Points, in no order, along strands that fork and pass close to each other.
In the rows, 128 means zero.
Points whose rows are less than 100 apart are linked; no others are.
Q_481: [111 118  99 156 114 133 102 130 114 146 109 136 114 124  87 148 121 120
 116  87  91 124 118 143]
Q_563: [ 47 103 150 106 152 140 141 126 114 107  95  97 148 151 105  81 163 155
 156 141 122 124 117 128]
Q_688: [149 122 143 105 124  99 129 137 106  84 136 122 100 137 159 131 120  85
 140 169 178 121 130 126]
Q_344: [ 88 111 127 129 168 128 132 147  96  97  70  85 175 147 119  74 158 125
 148 125 116 107 115 102]
Q_752: [ 89 112 153 150 169 160 162 118 105  99 122 132 131 145  95  67 156 161
 117 119 123 165  95 127]
Q_305: [225 139  97 113 166 137 102 116 104 142 156 186 101  93 144 137 158 134
 115 122 131 163 126 114]
Q_845: [ 65 112 178 115  90 148 132 147 134 169 111 100 149 123 158  86 149 147
 141  73  94 130 159  99]
Q_127: [ 84  97  98 130 137 116 104 162  85  77 101 124 123 150  58 158 116 127
 135 158 170 139 120 130]
Q_121: [142 133 156 176 108 139 118 110 154 148 133 161 162 119 134 113 113 132
  99 109 127 124 159 109]
Q_882: [124 131 186 154 135 148 145 117 169  96 153 116 171 168 104 147 127 128
 161 128 174 142 186 102]
Q_932: [141 184 178 161 106  92 145 113 184  96 158 117 159 154 145 143 119 103
  95 126 149  98 118 100]
Q_621: [195  96 147  98 133 139 102 159 113  95 132 153 116 137 148 157 147 115
 155 150 143 137 163 118]
Q_440: [ 72 146 125 131 134 149 177 132 130 104 145  94 106 142  81 116 116 138
 119 117 135 161 120 152]
Q_42: [174 127 175 135 127 101 106 112 137 105  99 133 128 147 196  95 144  73
 131 161 129  71 118 120]
Q_648: [175 167  90 151 133 130 119  95 147 157 111 180 102 113 146 123 134 112
 101 130  96  73 101 174]
Q_668: [124 121 136  99  80 138  90 141 107 140  74 107 112 105 134 204 136 119
 147  75  95  92 135 141]
Q_441: [ 98 133 150  93  77 108 128 150 111 112 109  63 126 113 144 151 116 136
 120  72 126  86 123 155]
Q_460: [ 66  93  98 114  99 117  95 158 137 135 102 154 143 106 138 132 130 149
 139 167 158 139 135 127]
Q_330: [133 142 186 150 141 122 135  98 140 158 118  66 102 166 122 158 104  63
 184 135 127 108 144 152]
Q_843: [117 144 185 120  95 105 127 125 122 148 114 107  94 154 149 152 118  44
 139 100 136 126 154 104]
Q_224: [106 121  75 113 165 124 119 137 103 113 148 106 106 148  62 178 119 135
 154  98  85 165 107 138]
Q_199: [165 111 189 138 135 137 132 141 152  82 158 113 171 160 154 145 131 102
 155 134 164 128 173 114]
Q_627: [136 130  97 159 126 107 134 127 121 129 131 159 124 110 128  82 117 131
  70  91 121 123 114 137]
Q_9: [116 129 122  74  89 131 100 156  95 145  80 108  91 131 114 194 136 105
 184 121  98  98 149 113]
Q_27: [ 89 143 120 145  73 126 137 103 154 184 131 138 146  98 141 120 115 168
  72 100 126 113 145 130]
Q_334: [163 136  94 139 185 112 149 128  99 153 143 108 121  77 147  77 156 117
 170 134  98 184 124 114]
Q_360: [136 181 179 144 120 120 142  95 189 128 141  98 152 158 171 148 125  81
 128 124 115  81 128 127]
Q_379: [149 102  67 116 166 103  93 132  95 141 113 132 114 144  99 168 122 139
 177 148  69 131  93 112]
Q_452: [112 120 121 148 159 107 126 156  98  74  81  97 159 144 138  81 134 109
 141 144 124  70 117 125]
Q_206: [252  98 119 107 171 131 145 126  92 170 171 133 134 104 120 132 135 126
 154 178 146 149  99 160]
Q_972: [ 87 163 130 125 165 186 189 106 155 119 162 127 137 146  86 127 140 193
 123 149 120 172  97 136]
Q_696: [106 157 184 162 133  99 139  90 137 163 125  79  91 156 137 146 116  34
 146 127 130 120 136 124]
Q_700: [111 119 164 148  90  99 114 118 149 145  98 115 145 146 184 100 128  95
 124 119 119  42 128 142]
Q_504: [ 43  66 104 122 134 146 102  97 129 146 108 143 165 147 102 115 165 187
 139 122  84 125  91 116]
Q_159: [147 131 186 138 127 110 126 123 147 123 135 116 119 157 165 142 124  72
 147 123 150 126 158 108]
Q_470: [151  83  78 132 157 111  89 131  90 127 128 165 120 119 117 154 146 135
 156 125  94 169 114 100]
Q_209: [196 186 113 118 145 117 128  79 147 157 123 160  92 111 179  98 131 102
 126 151 113  89 106 150]
Q_936: [229 106 101  94 152 136 126 125  88 156 169 160 105  91 127 139 154 128
 127 174 156 153 126 138]
Q_950: [113 138 135 137 113 107 142 138 142  95 132 121 132 138 143  97 100 122
  94 137 163 104 119 157]
Q_501: [174 119 131  90  96 136 105 113 120 110 105 162  70 142 121 153 120 100
 121 149 169 124 163 107]
Q_361: [ 26  94 127  97 125 146 127 124 127 150  95 109 165 132 114 102 168 186
 130 129 104 116  98 131]
Q_435: [ 80  80 126 155 116 134 145 120 133 131 130 149 158 112 136  70 131 201
  76 158 174 140 121 140]
Q_374: [187 119 128 124 158 115 123 120 144 186 115 121 118 112 133 119 112 116
 190 164 116 162 121 139]
Q_753: [ 86 135 127 119  85 148 137 124 155 159 141 111 155 109 129 151 120 189
  85  80 102 114 127 144]
Q_921: [ 91 101  57 153 127 110 105 120 101 153 103 150 127 117 100 158 135 139
 123 106  73 110  86 137]
Q_503: [ 78 142 165 137 120 142 188 123 130 122 149 114 120 136 120  93 119 140
 105 117 153 168 129 114]
Q_560: [121 123 121 134 140  96 134 155  87  68 103 100 121 138 134 103 122  85
 142 154 156 100 117 122]
Q_973: [140 102 126 100 161 151 120 167 167  86 174 133 183 130 151 152 154 170
 152 163 146 153 150 133]
Q_541: [127 115 140 124  75 120  92 154 107 133  98 150  93 149 101 157  90 110
 111 105 142 103 145 123]
Q_869: [ 90 125 158 136 128 161 125 125 170 130 134 114 148 166  87 167 112 139
 149 128 156 127 163 139]
Q_291: [130 148 101 131 114 109 138 135 141 107 126 143 131 113 152  85 115 137
  83 116 127  89  99 164]
Q_691: [ 94 110 145 140  83 113  97 142 136 146 100 119 148 130 141 106 122 121
 120 113 134  87 135 141]
Q_568: [195 150 114 141 161 133 135 110 143 156 173 151 156  91 143 139 130 146
 139 178 146 152 134 130]
Q_664: [138 167 173 113 115 136 133 101 150 152 130  89 109 143 150 176 118  78
 150 113 113  79 137 149]
Q_526: [125 136 136 166 137 132 172 108 157  87 162 123 143 135 123 117 116 129
 100 159 179 133 125 155]
Q_508: [131  88  69 134 175 104 103 160  69  77 113 128 162 127 112 129 147 140
 141 166 130 130 100 120]
Q_757: [102 140 146 118  98 127 115 141 143 169 116 113 140  99 181  87 157 103
 138  74  83 126 146  97]
Q_100: [151 115 128 181 144 122 118 119 100 137 120 160 102 101 121 119 115  81
 116 118 142 145 144 126]
Q_822: [109 198 149 139  93  88 164  92 193 123 167 111 172 132 159 128 126 139
  96 160 150 105 105 106]
Q_73: [170 136 139 181 137 129 118  94 136 172 126 170 129  96 154 119 131  94
 128 124 136 139 153 112]
Q_457: [116 111 171 109  76 140  92 149 129 148  99 113 119 133 121 179 104 115
 129  75 118  94 161 132]
Q_963: [164  93  63 145 172 109 106 136 101  86 137 161 131 124 119 116 139 150
 128 164 102 117  75 146]
Q_448: [ 92 113 123 143 143 133 145 133 117 102 111 129 139 139 108  54 147 170
  94  92  88 120  88 129]
Q_13: [137 130 103 178 174 114 173  94 127 104 146 122 121 116 130  87 119 112
 107 170 151 123 106 174]
Q_251: [ 72  95 111 150  95 101 118 126 137 128 119 151 148 112 150  79 125 147
 107 170 183 125 126 128]
Q_217: [130 132  66 155 160 102 143 131 109  84 123 140 116 116 114 102 133 127
 118 165 135 112  88 170]
Q_898: [192 189  94 124 164 133 131 111 133 141 154 165 107  89 158 117 129 127
 100 111 124 159 122 126]
Q_594: [102 138 168 133 189 184 171 101 129 115 142 141 140 158 106  96 157 182
 140 152 121 171  96 132]
Q_758: [ 93 128 103 141 103 128 137 127 157 145 137 147 153 108 134  89 117 200
  69 132 138 142 123 126]
Q_788: [174 115 147 136 108 130  90 153 103 116 110 165 106 143 113 142 107 112
  94  89 130 122 149 125]
Q_810: [ 89 109  71 118 146 103 116 173  74  89  92 126 138 132 108 149 126 139
 135 166 150 145 111 102]
Q_887: [140 157 173 162 114 142 149 117 159 125 161 141 160 125 121 112 110 156
  88  77 126 139 159  86]
Q_122: [139 143 139  76 104 153 108 172 132  97 124 130  93 157 111 181 107 119
 142 116 126 137 154 129]
Q_260: [116 138  96 129 112 116 124 158  93 122 130 136 116 113  99 109 113 135
  90  61 108 141 118 122]
Q_899: [103 102 113 138 126 142 109 152 136  94 131 148 123 156  72 174  93 143
 119 156 183 144 137 156]
Q_352: [188 136 108 166 164 128 125 101 144 154 142 165 154  95 170 107 146 121
 125 163 131 128 139 142]
Q_164: [177 107 141 165 142 145 118 145 111 107 139 162 117 131 101 149 115 106
 110 112 142 156 156 123]
Q_393: [153 207 102 131 141 118 150  91 153 161 153 148 115  99 168 110 121 110
 119 142 127 119 116 145]
Q_633: [241  96 141 114 154 127 130 124 127 189 142 135 150 103 133 135 124 121
 194 174 149 152 125 149]
Q_225: [168  84  82 107 144 106  95 161  62 132 116 166 125 104 139 149 164 119
 150 143 111 161 136  76]
Q_434: [ 61 140 168 111  84 125 166 131 131 155 148  93 132 134 145  99 110 133
  97 112 156 147 148 102]
Q_376: [113 154 116 115  91 106 135 154 110 129 139  98 118 114 133  84 105 154
  65  58 102 119 132 136]
Q_180: [ 50 122 163 101  67 116 140 142 132 172 121  87 131 125 162 107 125 126
 134  93 135 149 161  90]
Q_967: [ 85  95 128 145 116 130  99 136 133 123  95 123 160 136 114  85 137 152
 121 108 101  95 116 136]
Q_90: [ 95 132  94 101 144 135 130 165 117  81 144 101 103 163  64 171 100 126
 139 110 123 155 112 149]
Q_115: [ 75 149 100  97 140 149 159 142 134 106 153  66 102 135  79 162 119 136
 146 112 122 150 115 174]
Q_289: [ 92 190 138 124  89 117 173  82 183 157 160 112 157 108 177 112 136 143
  97 125 126 108 114 112]
Q_942: [108 166 149  91  83 120 144 147 123 138 148  70 123 109 139 132 111 132
  90  39 116 125 144 137]
Q_226: [130 107 188 170 126 111 117 113 162 116 116 112 167 151 190  95 134  85
 129 147 136  86 135 123]
Q_354: [176  96 162  94 106 137 114 149 106  77 119 139  94 150 135 153 127  92
 133 164 175 119 162 121]
Q_934: [183 136 133 115 148 151 130 135 160 113 180 143 183 108 159 149 143 156
 157 188 158 136 155 128]
Q_156: [ 77 133 154 129 106 173 167 112 134 159 143 121 141 127 111 147 140 224
  96  83  86 143 101 141]
Q_832: [169 163 126  87 134 146 120 147 138 103 141 146  90 142 137 153 107 117
 123 113 130 141 147 128]
Q_784: [187 111 118  96 127 128  99 143  78 116  98 150  91 108 146 125 156 100
 148 145 130 131 146  89]
Q_114: [101 139 136 143 123 136 132 129 163 107 151 133 134 147  91 182  88 132
 136 160 180 135 155 138]
Q_292: [113 148 107 136 154 143 158 119 143 151 147 113 112  84 150  76 157 142
 141 132  91 182 125 123]
Q_956: [ 62  77  51 143 148 119 101 105 107 147 107 144 154 127  96 135 146 163
 144 134  82 116  84 119]
Q_93: [196 133 129 112 107 159 111  91 147 143 109 186  88 131 108 174 112 126
 115 161 151 113 159 105]
Q_683: [152 124 142  62  81 146  99 149 120 109  93 113  76 158 102 189 122  97
 150 114 104  91 148 120]
Q_618: [138 110 100 100 154 135  94 133 116 141 122 119  98 159  79 192 122 129
 178 122  73 132 104 143]
Q_235: [121 132 116 129 138 120 123 135 137 151 127 140 127  99 158 100 147 107
 148 111 106 161 150 102]
Q_286: [178 115 106 133 169 107 142 127 110 189 131 101 128  80 122  96 135 121
 195 159 123 185 104 133]
Q_923: [208 168 116  79 138 153 129  99 142 133 138 153  66 141 105 168 108 125
 129 150 145 136 140 132]
Q_511: [ 85 152 119 119 126 182 181 124 152 135 170 124 129 133  95 146 133 191
 106 101  94 181 108 121]

Follow the links from the first point to the second, and from the first to the third. Name the last point that the two ways share.
Q_115 / Q_481 / Q_568: Q_354
Q_9 / Q_440 / Q_217: Q_354
Q_330 / Q_563 / Q_441: Q_260
Q_810 / Q_344 / Q_441: Q_260

A fork is a point with three links. Follow the links from the first point to the second and name the forks in between, in order.
Q_164 / Q_180: Q_354
Q_973 / Q_683: Q_73
Q_352 / Q_115: Q_73 > Q_354
Q_899 / Q_621: Q_260 > Q_354
Q_13 / Q_504: Q_260
Q_224 / Q_291: Q_354 > Q_260

A fork is a point with three links, a tip a point with one. Leave the first point through the second and follow the links. Name the first fork or tip that comes.
Q_127 / Q_810: Q_260
Q_122 / Q_683: Q_73
Q_627 / Q_291: Q_289
Q_757 / Q_845: Q_354
Q_251 / Q_435: Q_42
Q_972 / Q_511: Q_460
Q_845 / Q_757: Q_648
